Points, in no order, along strands that fork and pass close to each other.
Two points are linked if the straight distance between their rows is under 81.7. Some points are linked to none.
K_734: [ 44 -47  15   1   1 -37 -36   7  -3  17 -23  -6 -42 -13 -27  15  -2   9
 -13   9  -3 -27   7  10  -1]
K_216: [ 25 -27  50  -2   4 -59  -6  -2  14  31 -23  -6  -1  12  23 -41  -9  27
 -26 -17   9 -20  25  -2  19]
K_303: [ 24   7  13  30   6 -17  15   5   0  -5  25   8 -59  24 -23  22  -1 -30
  -9  -7 -20  16 -30 -10 -32]
K_880: [ -4 -17 -15 -16  17  10  -7  -6 -17 -16 -20  -5  18 -28   6  14  -7  23
   0  20  10  -6   3  11  19]
K_558: [ 32 -65   0  38 -26 -60 -51  39  15  33  -6 -27 -33  -4  50   4 -28  34
   7  11 -16 -30  26  20   9]
K_304: [ -1  17  -3  13 -12   3   0 -18   5  20 -17  -4 -15 -29  -7 -26   6  42
  -7  20  -6  -5  18  -1  13]
K_474: [-21  -4  12 -18   7  -2  -1  24  15 -24  15   9  38  44   3   8  -5 -44
  -2 -18  15   3 -24  11  -1]
K_808: [-21   4 -58  -2 -12 -22 -24  17  20  -1 -12  -7 -18  -9   6 -37 -20  25
  18  -7 -11  24  -4   2  10]
K_446: [ -4  24 -20  19 -17 -18  16   6  21  -8  12  -6 -47  -1 -41 -28 -51  25
  -1 -12  -7  25  12  -1  -5]
K_874: [  1   6  32 -23  -1  49  29 -36 -31   0  -9  36 -10 -13 -37  30  15 -14
   2 -25  30  11  10 -30 -24]
K_224: [-23 -30  18  14 -29 -27 -35  27  25   4 -13 -19  18  21  37 -14 -20  15
   1 -12  40 -11  22  31  30]
K_987: [-23 -15   8 -35  -3 -11 -24  -2   7   6 -37  28   8  12 -16  -1  24 -11
   5 -34  20  10 -16 -14   7]
K_810: [-14  -9  10   2  14 -30  19  -2   6 -32  18  -4  10   3   1 -14 -80  32
  -1 -13  18   7  27  19  22]
K_11: [ 20  13  13   0   6  43  24 -24 -20 -27  19 -10   9 -27 -33  41 -21   4
 -12   9  33 -29  18  12   0]
K_679: [ 10 -54 -14 -16  25 -26 -26 -22 -19  -2 -44  14 -16 -44  17   2 -12  46
  -3   9  10 -18 -15  -2  32]
K_692: [-23  23 -35  43 -26   7  12  11  18 -20  28 -23 -22  -6 -10  -3 -53   8
  10  22   3   1   4  28  13]
K_138: [ 25 -47   8  47 -28 -60 -45  47  18  34 -14 -33 -20  15  46 -23 -36  38
   6  -9  -8  -6  39  17  11]
K_846: [-19   7  14   5  19 -17  36 -27 -16 -34  25   8   3 -27  13  -9 -53  43
 -13  -1  11  -1  -1   2  25]
K_314: [  5 -15 -49 -14  39   0  -8  -1 -26 -27 -14   6  -8   2   7  23   9 -17
  26  11 -21  27 -23   4 -15]
K_391: [ 24 -18 -22  18  -2   0 -39 -18 -16  31 -19  -3 -31 -43  23  28  47  16
   3  33 -21 -27 -33  -5   6]
K_375: [  4 -17  19 -23  45  26  31 -31 -51 -40  21  18  31  -8   6  49 -12 -18
   0  -4  17  -4 -12  -3 -16]
K_119: [ -4   3   2 -10  -2  83  26 -27 -57   4 -16  16  15 -13  -9  58  31 -46
  22   6  19  18  23 -15 -48]
K_389: [ 28  10  25  10  20  -3  28 -11 -20 -20  33   4 -32  15 -38  24 -16 -23
  -7 -14  -7  10   0  -8 -24]
K_797: [-13  31  17 -17   1  75  45 -26 -38  -7   8  29  38 -16   6   7  30  -9
   5  11   0  13  16 -22 -11]
K_74: [ -4  -4 -49   0 -28 -39 -75  23  33  40 -24 -26 -12 -12  34 -20  32  23
  24  -3 -23  -8   4   9   8]
K_610: [  8  -7  25   4  20  22  -6 -25 -32  21 -21  13  19   0  31  33  62 -18
  -1  11 -13 -14 -34 -19 -14]
K_171: [ 13 -19 -11  -3   6 -39 -11  25  15 -10   6   4 -49  24 -56  -5 -23 -23
  -2 -29  -6  14  -2  -2 -15]
K_296: [-11  -8  15  30 -20 -32  -4 -12  15  17 -17   5 -39 -26   7 -33 -46  58
 -13 -10  18  -9  15  -3  26]
K_748: [ 26 -43 -26  16  20 -39 -21   2 -11 -10   5  10 -50 -14  14  28 -18   4
   3  14 -26  -6 -41   4  -4]
K_374: [ 16  -2 -33 -21   5  13   3  16  15 -21  -2 -23  11  24 -46   2 -10 -24
  17   7  -9  12  28  18 -10]
K_725: [ 28 -31  -7   5  19 -13  -9  18 -14 -27  10   5 -31  27 -27  48  -4 -58
   4   1  -6  -4 -22  13 -16]
K_560: [ 22  -8  43  -3   1  21  12 -11 -10 -15  23  -2   4 -12 -46  46 -14 -15
 -24 -11  43 -40  19   3   4]
K_948: [-17   8  -9 -54  19  20  13  -1 -12  -7 -15  30  39  19   8 -14  32 -21
   7 -42  -4  42  -5 -27 -25]
K_55: [ 19  13 -53  24 -15 -30 -26  30  28  33   3 -30 -44  -9   3 -34  -4  22
   8   7 -44  20   3  -4 -22]
K_765: [  4  24  15   9   9 -10  34 -10  -5 -26  40   6 -32   6 -35   7 -41  -3
  -7 -17   1  13  -6 -16 -10]
K_471: [ 44 -24  -4  37 -18 -37 -33  22  25  40  -8 -31 -49 -13 -12 -12 -14  26
  -1  23 -29 -13  21   6  -7]
K_904: [ -3  -6 -17 -13 -15  14   8   4  13 -28   1   3 -24  16 -80  16 -24 -27
  15 -25  31   5  15   4  -9]
K_332: [ -3  20  12 -12  -1 -17  -1  -7  16  34 -21  -6  34  -6  38 -61  23  33
 -13  -9  -2   4  19  -8  15]
K_461: [-34  34 -11  35 -33  20  20  -6  10 -26  27   4 -22 -14 -21   4 -37   1
  -5   8  24  -4 -12  12  20]
K_618: [ -2 -29  17  -3 -10  -9 -31  -8   7   0 -15   9 -13 -13 -20  18 -13   6
 -10  -5  36 -23  -7   7  22]
K_327: [ 14  21  11 -40  23  19  56 -21 -24 -18  21  21  16   4 -13 -21 -14  18
  -1 -19 -20  30  22 -19 -17]
K_383: [ -2  26  -2  30  -3  53  30  -6 -19 -24  33  -3  11   7 -21  56   0 -48
   5  23  19 -20 -11  15 -17]
K_419: [ 28 -27  28  -5  28 -39 -10  28  -8 -19  22  -6  -3  39  -1  31   1 -43
 -15   1 -17 -11 -19  10 -14]
K_197: [  4 -18  15   8  21 -17   4 -29 -26 -10  -8  38 -44 -13   3  23  -5   1
  -7 -15   7  -1 -45 -19  -2]
K_587: [ 12 -15  13 -24  -3  28 -21 -11   2  15 -36 -11  30 -32 -20   5  21  27
 -13  22  21 -29  48  15  23]
K_164: [  3  24 -13  28  -8 -10   0 -10  -1  34  11  -4 -19 -18  55 -19  33  19
  -2  30 -39  -6 -40 -14   4]
K_774: [ -9  -2  -9   5   2 -33 -15  26  18 -12  15  12 -26  35   5   3  -1 -42
  -4 -24 -13  13 -47  -2 -10]
K_106: [-15  32   7 -43   3   4   5 -14   2  29 -25  17  44  -3  23 -60  50  13
  -8 -26  -3  15   4 -33   3]
K_372: [ -2 -25  35  16 -11 -38  -7 -14  11  -1  -4   4 -36 -26 -18  -9 -64  43
 -13 -19  38 -22  28   0  24]
K_178: [  6 -16  23  30 -24 -48 -23  39  32  24  -4 -24   0  27  33 -26 -26  19
 -11 -14  17  -2  29  20  15]
K_165: [ 14 -15   0   2   0 -23   2   9   9 -27  12  -5 -34  10 -77  11 -59 -15
   6 -20  18  -4  17  14  -2]
K_43: [  9  19  -4   2  16 -29  20  25  19  -5  32 -15   0  27  -6 -38 -35   1
  -6 -19 -19  28  16   4 -12]
K_396: [ 31   6 -16  10   5  18 -13  -3 -10  16  -8 -14 -22  -6 -15  25  40 -10
  10  32 -31  -1  -5   5 -17]
K_531: [-10  11 -18 -44 -10  55  17  10   6  -8  -2   1  43  25 -28   5  33 -40
  24 -15  -1  23  20  -8 -25]
K_200: [-10  13 -28 -23  18  30  35 -22 -12 -37   0  -1  24 -41 -23 -17 -35  37
   8  19   3   7  42  11  24]
K_870: [ -9   7  64 -19  24   3  43 -24 -19  -5  23  38  22  24  17  -2   5 -18
 -17 -33   5   3 -25 -33 -14]
K_807: [  3 -19  22   8  -4 -13 -13 -15   5  -9  -9  -1 -30 -35 -44  11 -48  28
 -14 -11  43 -29  22   5  21]
K_425: [ -8  27 -17 -11   7  61  34 -32 -35 -10 -13  21  -1 -29 -18   5  17  11
  15  14   2  27  21 -21  -7]
K_211: [ 42 -52  19  26 -15 -61 -44  27  15  29  -3 -19 -44  -3  17   5 -16  10
  -8  16 -17 -30  10  11   7]
K_340: [ 38 -20  52  -3  11 -11  -4  16  -6   3  18  -4  -1  34 -24  36  25 -56
 -20  -2  -2 -21  -3   3 -18]
K_787: [ 21 -32  -7  45 -15 -52 -25  33  10  36 -18 -22 -11   0  52 -40 -45  66
   3  -5 -11   1  43   9  13]
K_619: [-61  15  21 -23 -15  49  17  -6 -11 -10   7  22  70  -2  20   1  23 -11
  -5  -4  20  -7 -10  -6  20]
K_81: [-10  41  -5  -9 -19  55  30 -18   3  -3   2  -4  16 -33 -35 -18   7  19
  -5  23  14  -2  49   2  17]
K_290: [-31  14 -36   1  -2  60   3 -16 -39  -8 -30  14   6 -19   4  41  43 -29
  31  13   3  21 -15  -6 -18]
K_398: [ 27 -37  23 -15  10 -42 -27   4  13  32 -36 -25  26  -3  23 -38   1  40
 -11   7   0 -15  42  11  19]
K_913: [  6 -10  -2  20 -18 -14 -34  -6   4  20  -1   5 -32 -16  25  26  29  -8
   0  21  -7 -26 -45  -3   1]
K_126: [ 42 -23  25  -1  22 -15  -1 -13  -6   7  -9 -22   4 -25 -19   3 -22  39
 -18  20  -9 -23  42  13   3]
K_262: [  9   5  -3  28 -21  -8 -31   5   9  28   6   0 -38   8  25  23  52 -26
   8  16 -28 -11 -49 -14 -15]
K_667: [ -2  19  45 -29  -7  42  46   2   5 -21  52 -11  57  15  -3  -8  -9 -12
 -11   8   4 -11  25   5   0]
K_414: [-22  45 -20  26 -30   5  -9  26  31  11  27 -13   3  37  16 -10  39 -42
   6  -5 -23   9 -37  -1 -18]
K_825: [ 26  25  21 -24   7  28  50 -37 -23 -20  25  14  -9  -8 -41  -3 -16  16
  -2 -15  -6  18  33 -19 -16]
K_242: [-30  -2   5  -6 -12  25 -36  -6   3  13 -25  -3  43 -14  30  13  37   6
   5  20  16 -21 -13   2  31]
K_285: [-14  27  41  18  -3  15  38 -39 -25  22  -1  31   3 -18  24 -13  27  14
 -16   0   0  -7 -28 -32   8]
K_133: [ 17  11 -42  25  -9 -17 -14  14  15  13   4 -11 -64  -3 -20 -12  -9   6
   9  14 -42  22 -15  -6 -17]
K_875: [-25   8 -22 -21  -5  86  24 -16 -49  -9 -24  20  27  -4  -6  38  41 -43
  37   4   6  35  13 -18 -41]
K_260: [  8 -26 -33  19  12 -25  -8  -1  -3 -12   8  -1 -42 -33   9  13 -42  26
   4  20 -14 -11 -17  10   8]
K_78: [-39  19  34  32 -33   1   1  -3  14   5  24  23 -27  10  10   4   0 -10
 -17 -15  23  -8 -52 -11   8]
K_47: [-18 -34  -9  -1 -19 -47 -49   2  18  22 -25   5 -10 -11  41 -16  -1  27
   6  -9  12 -10 -21   5  24]
K_187: [ 31 -21  39 -23  36 -22  10 -20 -17  17  -8  12  10   8  21   0  35  -3
 -16   4 -15 -15 -10 -15  -2]
K_255: [  8  44 -42  -6  -2  11  -1   4   6  25 -14  -8 -21   0  -9 -33  40   7
  11  -5 -36  38   7 -24 -20]
K_59: [ 28  11 -17  21  -2   1  -7  -7   1  18  -2  -7 -53 -12 -23   4  14  11
   3  17 -34   9  -8  -9 -17]
K_79: [-36 -28   7 -23  -7  -8 -26  23  20 -29   1  10  26  36 -17  21 -15 -43
   4 -27  38 -11 -22  20  13]
K_958: [  9  -4 -59 -32  -6  25  -4  23  27 -15 -12 -25  26  34 -64  -2  11 -35
  31  -3   3  11  34  20 -10]
K_310: [ 20   5 -31   6  11 -29 -13  32  21   6   8 -44  16  23  10 -17  -6  -3
   1  21 -44  10  12  24 -11]
K_428: [ -1  34 -16 -20  -6  41  37 -17  -3 -15   4  -6  11 -25 -40 -30 -19  26
   8   7  -6  12  52   0  12]
K_268: [ 23 -28 -50   8  22 -24  -9  19   3 -24  -5 -28 -16  -3 -39  -5 -57  12
  16  18 -24   5  30  26  -5]
K_95: [-34  -3 -24  27 -43 -15 -35  27  33   9 -12 -17 -11   1  34 -15 -25  24
  17  -2  23  -3  11  24  30]
K_237: [ 35  -3  -3 -15  22  26   4  -4 -16   6  -6 -11  -3   8 -29  24  34 -22
   5  16 -29   8  12  -5 -27]
K_928: [  2  23 -54 -16  33 -13 -10  16  -5   2  -3 -10   4  11  30 -18  33 -10
  19  -5 -45  44 -28 -11 -28]
K_477: [-16 -48  13   5 -12 -41 -51  20  17  14 -33 -10  22   4  46  -9 -13  28
   4  -6  37 -22  14  22  41]
K_305: [ -7  10  -5  -8  34 -36   3  25  12  -5  23 -20  50  27  68 -32  -2   0
 -12   0 -17  18  -8  15   4]
K_4: [-26  22 -13   3   1 -10  26  -4  12 -35  19  20 -35   4 -25 -16 -46   8
   9 -27  12  28 -13  -6   4]
K_519: [  7  12 -19  37   4  -6  19  11   1 -28  37 -25  -9  -6  -7   5 -61  14
   3  27  -6 -10  13  29   8]
K_898: [-14  21 -21 -22  37  17  27 -12 -33 -19   0  21  35   4  47  -2  27  -7
   7   6 -30  32 -29 -17 -11]
K_812: [ 25   7  44  24   7  18  16 -42 -34  24  -8  24 -31 -24  -5  34  31  -1
 -15   5  12 -26 -22 -25 -13]
K_387: [-36  57 -22  10 -17  14  19   4  20   0  14   9  -6   7  10 -36   9   2
  -1  -6 -10  33 -17 -10   0]
K_998: [-16  39 -41 -23 -15  32   5  17  18  -7  -5 -11  23  23 -22 -15  35 -25
  19 -12 -12  28   8  -3 -19]
K_358: [-11 -32  22 -20   6  11  -2   6  -7 -36   9  18  14  20 -43  39 -14 -51
  -5 -25  43 -15 -12  13   0]
K_995: [ 19 -15  22  -1  -2  19 -21 -23  -8  32 -32 -11  25 -35  13  13  39  30
 -21  38  12 -42  17   3  24]
K_422: [-21   9 -28   0 -20 -21 -27   9  15  19  -9  11 -30   1  30 -20  28   1
  13 -16 -10   9 -45 -18  -1]
K_655: [ -1  -8  14 -19  34  20  25 -16 -40 -24   2  26  22  15  11  35   8 -36
   6  -9  -3  21 -19 -15 -27]
K_644: [-14  17 -10  30   2  31   4 -16 -21  -9  10   8  -2 -33  22  34   6   2
  -1  29   2 -15 -35   8  14]
K_842: [ 11 -13 -12  61 -19 -19  -2  23  12  -9  33 -40 -15  -8  34  16 -62  28
   3  36  -6 -23  19  39  18]
K_184: [ -7   5   9 -22  -5  44  13   4  -3 -10  -1   8  30  21 -30  26  20 -37
   8  -7   9   4   6  -2 -15]
K_943: [ 10   2 -46  30  -8 -11 -13  32  23  -3  15 -45  -2  11   7  -7 -20  -1
  12  40 -36  -1  15  32   5]
K_492: [ 22  -5   7 -11   7  81  24 -21 -48   5 -14   8  17 -23 -13  57  40 -26
   3  19  16 -10  24  -9 -30]
K_612: [-23  25  27  -6  -7   7  30 -20   3   3   3  25  14  -3   7 -30   2  16
 -16 -11  16   9  -8 -20  12]
K_586: [ 12   4  60 -23  -4  55  53 -40 -40  -2  15  34  17  -5 -18  32  15 -19
  -2 -23  28   2  17 -33 -34]
K_134: [ 26   4  63  -4   0 -15  16 -12   7  30   3  17 -16  20 -19 -16  28 -10
 -31 -24   2 -10  -3 -29  -6]
K_864: [-23  36   0  32 -13  32   9  -2  -8  -1  22   7   2   2  27  10  29 -16
  -4  23 -13  -2 -41  -6  -3]
K_416: [ 13 -22  18 -10   7  22  -9   1 -12 -24   2   6 -13   2 -62  56 -15 -46
  -7 -19  52 -34   6  13  -7]
K_58: [ -4  30  30 -23   2  57  47 -10 -16 -19  30   6  54   2   6  -2   7  -7
  -7  17  -7  -4  21  -1   2]
K_357: [-28   0  -2 -22 -28  28 -36   0  11  13 -35  18  12  10 -26  15  52 -26
  16 -15  23   0 -10 -13   1]
K_69: [  0  -9 -33   3 -12 -31 -13  41  37  -6   4 -25 -31  36 -46 -22 -31 -25
  10 -24  -1  15  15  15 -14]
K_150: [-39  11  -7   0 -26   4  -4   8  27 -15 -13   2   2  -2 -33 -10 -29   8
   2 -18  41   8  23  13  16]
K_484: [  6  11  21 -25   1  41  44 -42 -28 -18   8  29 -16 -18 -54  13 -14   8
   4 -27  22  14  34 -25 -15]
K_660: [ 34   2 -10 -16  27 -17  -1  34  16  -3  19 -34  22  39  -4  -6   7 -27
  -3  11 -44  12  15  18 -22]
K_552: [ 44  -7  47 -12  15 -18   0 -13   1  40 -10   1   5  15  -1 -12  42  -1
 -25  -1 -12 -15   4 -14  -8]
K_105: [-14  42 -35  -8  28   2  20   1 -19  -5  11  12  13  16  42 -21  28  -9
  10  -7 -36  45 -38 -14 -24]
K_899: [ 22 -21  38 -18  44 -47  12 -17 -12  11  -6  17  21  10  47 -18  16   5
 -20  -4 -16 -12 -32 -17   8]
K_402: [  8  -2  20  23 -13  -1 -21 -11   0  39 -14 -21  13 -25  43   3  42  19
 -18  45  -7 -38  -8   4  24]
K_62: [  8 -10  23  12  18 -50   3 -12   4  22  -7  -1   7  -6  68 -28   8  22
 -15  11 -14 -19 -32  -8  15]
K_319: [-11 -28  14  19   5 -51  -5  25  11 -32  30  -5 -11  24  20   3 -59 -14
  -3  -9  15  -5 -15  26  15]
K_226: [ 32 -25  -9 -14  15 -56 -29  41  25  15 -18 -30 -16  24 -35 -37 -21   0
  -8 -22 -21  15  45   1 -20]
K_756: [-12  -1   9 -19 -31  53 -16   2  13   6 -22  -1  26  21 -46  26  41 -42
   6  -5  29 -15  15   1  -8]
K_563: [ 15 -30   7  -6  24 -13  -6 -43 -26  16 -44  15  -4 -54  24  -2  19  45
  -8  22   4 -28 -17 -12  26]
K_83: [-54  22 -31   8 -39   0 -20  20  26  -2 -13  -9  17   1  35 -34  -5  21
  13  -2  20  10  11  16  31]
K_595: [  8   9 -71 -15  26  -1 -18  21  -8 -10  -9 -12   6  15   4   5  33 -19
  33  11 -49  29 -11  10 -27]
K_335: [ 26  -1  76  -2   1  -9  20 -26   0  16   8  15 -18   3 -39  13   9  -8
 -31 -24  24 -21   5 -21  -3]
K_571: [-32  12 -15  27  -2  70  21 -10 -41 -26  14  15  18   2  -9  65   4 -57
  18   6  26  -5 -30   9 -23]
K_348: [ -9  -8 -28 -11  17  -4  17  -7  -2 -36   1  -8   6 -20 -28 -20 -68  40
   9   6   7   9  37  20  17]
K_89: [ -5 -35 -31  13 -34 -51 -62  15  30  40 -31  -5 -20 -16  54 -31  -1  38
  16 -11  -6  -8  -5   1  20]
K_821: [ -9  16  46  39  -8   0  22 -25  -9  12  22  26 -20  -9  26   7   6   4
 -22   6  11 -19 -47 -16  17]
K_715: [ -8  12 -19 -37  -1  32  -1  -9  -7  12 -36  22   2  -5 -27 -14  45   7
  10 -12  -2  24  15 -21  -6]
K_600: [ -8  -1  57 -23  24 -33  32 -13  -2 -11  22  32  23  21  24 -20 -19   1
 -25 -38   8   3 -20 -23   9]
K_972: [ 31 -40  -4   5   4 -46 -31  27   8   3  -6  -6 -51   9 -45   4 -12 -12
  -4  -3  -8  -6   5   5  -7]
K_980: [ -4 -43  14  -6   0 -19 -28 -21  -1   2 -30  22 -20 -36   8  14 -11  27
 -10  -6  40 -31 -24   0  27]
K_613: [  7 -13 -11 -55  29   7  10   3 -13 -11 -15  21   9  36 -12   8  29 -43
  21 -40  -9  43  -2 -23 -42]
K_337: [-63  15 -20   8 -23   2 -15  18  18  -9  -1   0  37   0  47 -10  -1   4
   9  11  20  -5 -18  18  34]
K_996: [ -7 -12  23  -4  33 -15  19 -16 -18 -39  21   9  11 -11  12  20 -39  14
 -13   0  13 -10 -14   8  16]
K_515: [ 21 -27 -27  -1  29 -14  -5   4 -21 -29  -1   8 -36   9 -13  34 -10 -29
  10   2 -16  14 -36   8 -18]
K_325: [  4 -20  10  28  -2 -45   0  -6  11  23 -13 -10  -9 -17  47 -45 -43  69
  -8  -2   0  -6  19   4  23]
K_517: [  3  27 -20  18 -20  -3 -25  23  17  14  12 -18 -11  32  13  13  47 -44
  13   9 -27   8 -39   1 -24]
K_194: [-32  12 -27  20  -8  52   0  -9 -28 -15  -4  17   0  -7   4  55  25 -39
  21  11  14   7 -42  -2 -19]
K_376: [ -1  -5 -35   2 -18 -17 -58   9  16  28 -33 -21   1 -20  17 -14  31  28
  18  19 -14 -12  14  12  10]
K_466: [ 42  -5  -5 -28  22  60  23 -12 -28  -7  -8 -10  15  -4 -36  42  28 -21
  14  22  -9   8  39   1 -27]
K_395: [-32  10 -12 -22 -18  27   5   3  27 -19 -11  12   3   9 -61  -9 -15 -15
  12 -29  28  15  14   0   7]
K_225: [ 22 -17  37 -25  45  -2  34 -28 -41 -43  30   7  16 -16  -8  42 -36   3
 -16 -11  16 -20   2  -4  -2]
K_773: [-29  46 -41   1 -18  23   9   9  15 -14   6  -6   0   3  -8 -21   8  -4
  15   6  -7  25   3   5   3]
K_809: [-40  12  25  -3  10  13  19   5  -1 -15  29  23  49  37  27   5  11 -47
  -6 -18   1   3 -45 -10  -8]
K_441: [-35  16 -30  21  -1  39  10  -4 -13 -34  13  -3  17 -28  18  33 -15  -1
  -1  34  20 -16 -22  24  23]
K_170: [  4  35   4  30 -18   2 -12   5  10  34  12 -29  10  -2  46  -9  44  11
  -9  40 -30 -17 -11   8  -1]
K_522: [ 27  -7  44 -18   0  -6   8  12  22   0  26 -14  18  38 -24  -1   8 -32
 -19  -5   7  -8  22   6  -8]
K_686: [  5   7 -16 -39  26  -5   7   5  -2  -4  -4  -9  38   8  18 -21   8   9
   5   3 -26  19  12   0   1]
K_922: [ 30 -12  -2 -34  49  -7  35 -11 -22 -32  18   1   8   8 -24  -1 -34  11
   1  -6 -26  25  21  -2 -13]
K_759: [ 34 -12   5  -2  17 -55  -8  41  24  24   0 -37  11  25   2 -51 -31  16
 -14 -19 -21  19  56  15 -16]
K_346: [ 21 -14 -39  39 -28 -38 -44  36  34  36  -2 -34 -39  -9  14 -21 -17  33
  17  14 -30   2  24   5  -3]
K_621: [ -1   0  11 -35  -2  27  -4 -13  -1  16 -36  11  17 -17 -27 -17  26  23
  -1  -1  11   0  35 -10  10]
K_967: [ 30  -8 -16   9   9 -61 -33  47  24  28   1 -38   4  26  31 -42 -10   5
  -2  -5 -33  12  19  18 -15]
K_46: [  0  33  13  25 -11  60  42 -14 -22 -21  39 -12  10 -17 -33  50 -17 -24
 -16  12  36 -39  10  17  -6]
K_91: [-35   7  21 -17  -8  46  -6  -8   0   4  -8   5  73  -9  20   5  43 -10
 -12  10  18 -23   1  -1  19]
K_720: [  5  -9 -36  13 -23  -1 -51  -8  -1  32 -33 -13 -20 -51  18   2  32  36
  14  36 -14 -26  -5   1  17]
K_553: [-12  22   0  24 -19 -25  -3 -16   8  30  -4  18 -34  -8  40 -28  22  18
  -4   1 -15   2 -48 -27  10]
K_760: [-23  15  33 -10   3 -32  21 -14  15  -3   5  28   5   9  24 -37 -15  14
 -19 -31  17  14 -13 -14  16]
K_709: [-24 -11 -19 -28  -6 -21 -33  -3  12   7 -36  26  -6   3   9 -17  29   3
  14 -28   5   6 -36 -13   5]
K_649: [-33   6 -35  15 -11  49   5   4  -6 -36  11  -9  40  -8   0  34 -19 -31
  10  29  35 -27 -13  33  21]
K_500: [  9 -29  11  11  10 -32  -3 -28 -13  11 -13  12 -17 -33  55   0   6  27
 -12  18  -6 -29 -44 -14  25]
K_233: [ 15 -10  39  15  -6 -35  -9  11  23  24   3 -12 -12  13   3 -18 -10  16
 -22  -8   5 -10  18  13  11]
K_620: [-26  55  -8  22 -40  44   5  -4  13  13  -2 -15  14 -23  -1 -22  21  16
 -10  31   0  -7  27   7  24]
K_230: [ 16  11  32 -23   1  21  34  13  13 -17  43 -15  46  37 -18  -1  -8 -31
  -7  -6  -2  -1  23  10 -11]
K_397: [-20  22 -14 -59  15  13  18 -11  -6   8 -14  26  43   7  22 -50  36   1
   7 -35  -4  39   3 -32 -13]
K_179: [ 23   6  74 -18   8  23  47 -31 -22   8  29  30  13  16  -8   7  15 -15
 -10 -26  -4   3   6 -38 -26]
K_252: [  8 -27 -52  25   0 -29 -18  17  13 -10  -1 -15 -40 -28 -19 -13 -71  43
  14  14 -17   3  17  15   4]
K_172: [  9 -28  13 -26  37  -4  13  -9 -29 -26  -5  34  -5  26  -7  31   8 -38
  13 -25  -5  31 -22 -17 -37]
K_981: [ -3   9  -8 -27  20  19  25 -36 -29   7 -24  26  -8 -19  -2 -11  16  20
   4  -2 -13  33  -1 -25  -5]
K_543: [ 28   9   2 -15  21 -18   1  28  17   8  16 -23   5  47  -8 -16  21 -34
 -11 -10 -28  25  -3  -2 -32]
K_546: [-41  -5   4  11 -28   4 -38  12  15   2  -5   1  21  -4  32  11  13  -8
   2  10  24 -25 -26  14  26]
K_219: [ -3  -2   2 -14  -4 -34 -21   9  17  37 -36 -18  30   2  29 -63   1  41
  -6 -15   4  -1  42   2  20]
K_192: [ 24 -12 -44   9  -1  -8  -2  30  19 -11   5 -35 -15  21 -67  -3 -32 -22
  19   5 -14   9  33  24 -12]
K_979: [-46  13  25 -32   1  29  30 -22 -12  -9   0  37  48  -2  22 -20  12   1
 -10 -20  19  10 -12 -25  10]
K_706: [ 12 -10 -30  48 -25 -13 -26  29  22   5  23 -41 -10 -10  38  13 -30  14
   9  48 -11 -21   9  41  16]
K_373: [-44  18  10  32 -33   3   1   1  22  -9  17  13 -29  -9  -5   8 -29   1
  -9  -9  31  -4 -31   4  19]
K_822: [-39  45 -10  29 -50  37  -6  19  29   9   8 -23  29  -2  17 -11  18  -2
   1  31  11 -13  17  17  25]
K_651: [  1   8   9  31 -22 -31   6  -5  17  10   7  -1 -61 -12 -36 -24 -40  35
  -7 -13   4   3   5 -10  -1]
K_905: [-47  30   2  14  -2  25  11   3  -9  -4  13  18  37  20  36   9  32 -30
   4   2 -13   9 -50  -9  -1]

A fork is a point with three links, a tip a point with one. Leave the first point through the second and follow the links. Name the first fork or tip that comes.
K_553; K_422 -> K_387
K_134; K_552 -> K_296
K_720; K_376 -> K_224
K_474; K_809 -> K_649
K_230; K_522 -> K_515
K_874; K_586 -> K_612
K_948; K_397 -> K_178
K_692; K_519 -> K_310

A fork is a point with three links. Follow the links from the first point to the second and name the forks in between, in order.
K_224; K_725 -> K_178 K_138 K_211 K_171 K_192 K_515
K_913; K_446 -> K_224 K_178 K_138 K_296
K_748; K_972 -> K_192 K_171
K_83; K_787 -> K_224 K_178 K_138
K_187; K_787 -> K_296
K_692; K_543 -> K_310
K_765; K_252 -> K_296 K_138 K_211 K_171 K_192

Follow the links from the first point to the second, and from the first to the third. Name the last point that the two ways share.
K_89; K_179; K_374 -> K_224
K_59; K_325; K_948 -> K_138
K_446; K_374; K_376 -> K_138
K_720; K_396; K_242 -> K_224
K_517; K_325; K_219 -> K_178
